Each scene shows the same named points in several views. A view is turned or mirrored, and shifted as a whole, has a little noise and may leave points out.
In the rows, 128 means zero.

Scene 1
View 1
vob: [131 124 118 123 138 153 112  97 149 101 119 145 110 116 158]
galu: [116 187  92 175 181 126 114  57 127  70 128 180  63 141 164]
tati: [133 100 126 123 127 158 122 106 156 105 121 128 130 106 145]
Zik: [116  88 138 115 132 140 112 103 145  94 127 152 140 117 145]
Rofu: [124  90 133 124 127 147 120 108 155  97 127 135 139 109 140]
Zin: [146 132 123 180 142 155 143 108 156  86 124 117 113 109 141]
dumap: [150 117 140 165 127 173 133 119 158 101 107 118 118  85 163]
fita: [145 160 100 157 153 150 133  94 152  94 120 126  86 118 155]
sigi: [145 102 115 109 126 156 138 120 174 118 129  98 132 110 122]
Vusev: [121 100 106  44 123 153  91 101 166 131 119 138 132 123 149]
pizon: [135  93 126 165 140 135 155 116 159  86 149 105 146 123 103]
tezab: [117  75 125  91 125 137 120 109 163 107 141 124 152 128 121]
View 2
tati: [154 128  92 180 110 111 146 135 119 127 120 121 108 165 141]
galu: [ 44  99  42 133  78 140 121 120 125  88  75 147 123 116  82]
Rofu: [151 114  97 179 106 112 139 139 110 127 121 119 108 172 140]
Zik: [154 102  87 166 102 105 140 155 108 123 113 108  99 174 128]
pizon: [123  94 119 211 102 130 120 108  85 145 141 136 122 171 143]
vob: [117 132  89 163 109 118 143 127 123 106 110 131 116 152 133]
dumap: [114 161 118 182 123 108 153 125 121 109 121 133 120 160 159]
fita: [ 97 134  75 169  99 141 138 100 131 105 101 151 126 128 123]
tezab: [198  94  87 189 100 115 136 138 108 144 130 113  96 184 130]
sigi: [178 135  98 206 111 133 148 105 123 139 131 131 110 163 147]
Zin: [ 97 132 107 188 106 131 134 108 107 116 124 142 128 150 139]
View 3
tezab: [160 105 123  89  88 151 146  97 215 138 104 172 163 155 127]
vob: [161 128  91 139 100 128 117  93 167 141  99 148 143 147 151]
sigi: [142 130 129 100 111 153 150  95 187 144  82 175 134 131 147]
fita: [154 138 104 184 123 141 118 104 138 157 110 145 117 133 160]
tati: [156 114 101  94  92 136 133  99 188 124  87 168 157 146 133]
dumap: [143 129  94 135 117 131 143 125 137 119  61 165 114 126 137]
pizon: [158  96 126 133 122 165 171 141 180 141 105 185 121 139 110]
Zin: [152 122 106 160 125 146 142 129 144 143  95 166 110 131 136]
Vusev: [157 137 108  86  79 132 113  52 208 142  95 151 176 145 168]
Rofu: [161 110 101 117  97 141 137 111 176 129  93 166 147 147 129]
View 4
sigi: [124 111 129 107  85 130 125 148 121 167 117 120 124  98 121]
fita: [149  91 135 119 119  57 123 116 184 164 132 121 105  90 119]
Vusev: [ 64 118 136 116  98 106 128 139 104 161  98 110  62 123 137]
vob: [118  95 127 120 117  79 123 114 146 153 103 108  98 108 134]
Zin: [150  86 115 113 108 105 119 116 150 148 107 111 141  95 131]
tezab: [114 112 138  96  97 135 125 139  96 167  75 116 109 123 155]
dumap: [143  91  96 126 101 108 122 114 156 132 119  96 147  83 113]
pizon: [179  88 136  88 103 127 117 134 125 175  92 126 154  99 147]
Zik: [129  82 121 107 123 102 115 100 121 141  59  98 121 125 171]
Rofu: [126  95 120 113 108 112 120 119 122 154  88 103 120 108 149]
galu: [166  65 158 120 160   4 115  87 206 170 103 122  74 112 150]
tati: [122  99 118 117 101 110 121 125 129 153  97 105 120 105 137]

Which points are out of place in each view (at most two, in the order of its rows)? Write none if all are in place.
view 1 | none
view 2 | vob
view 3 | tati
view 4 | Zin, Zik
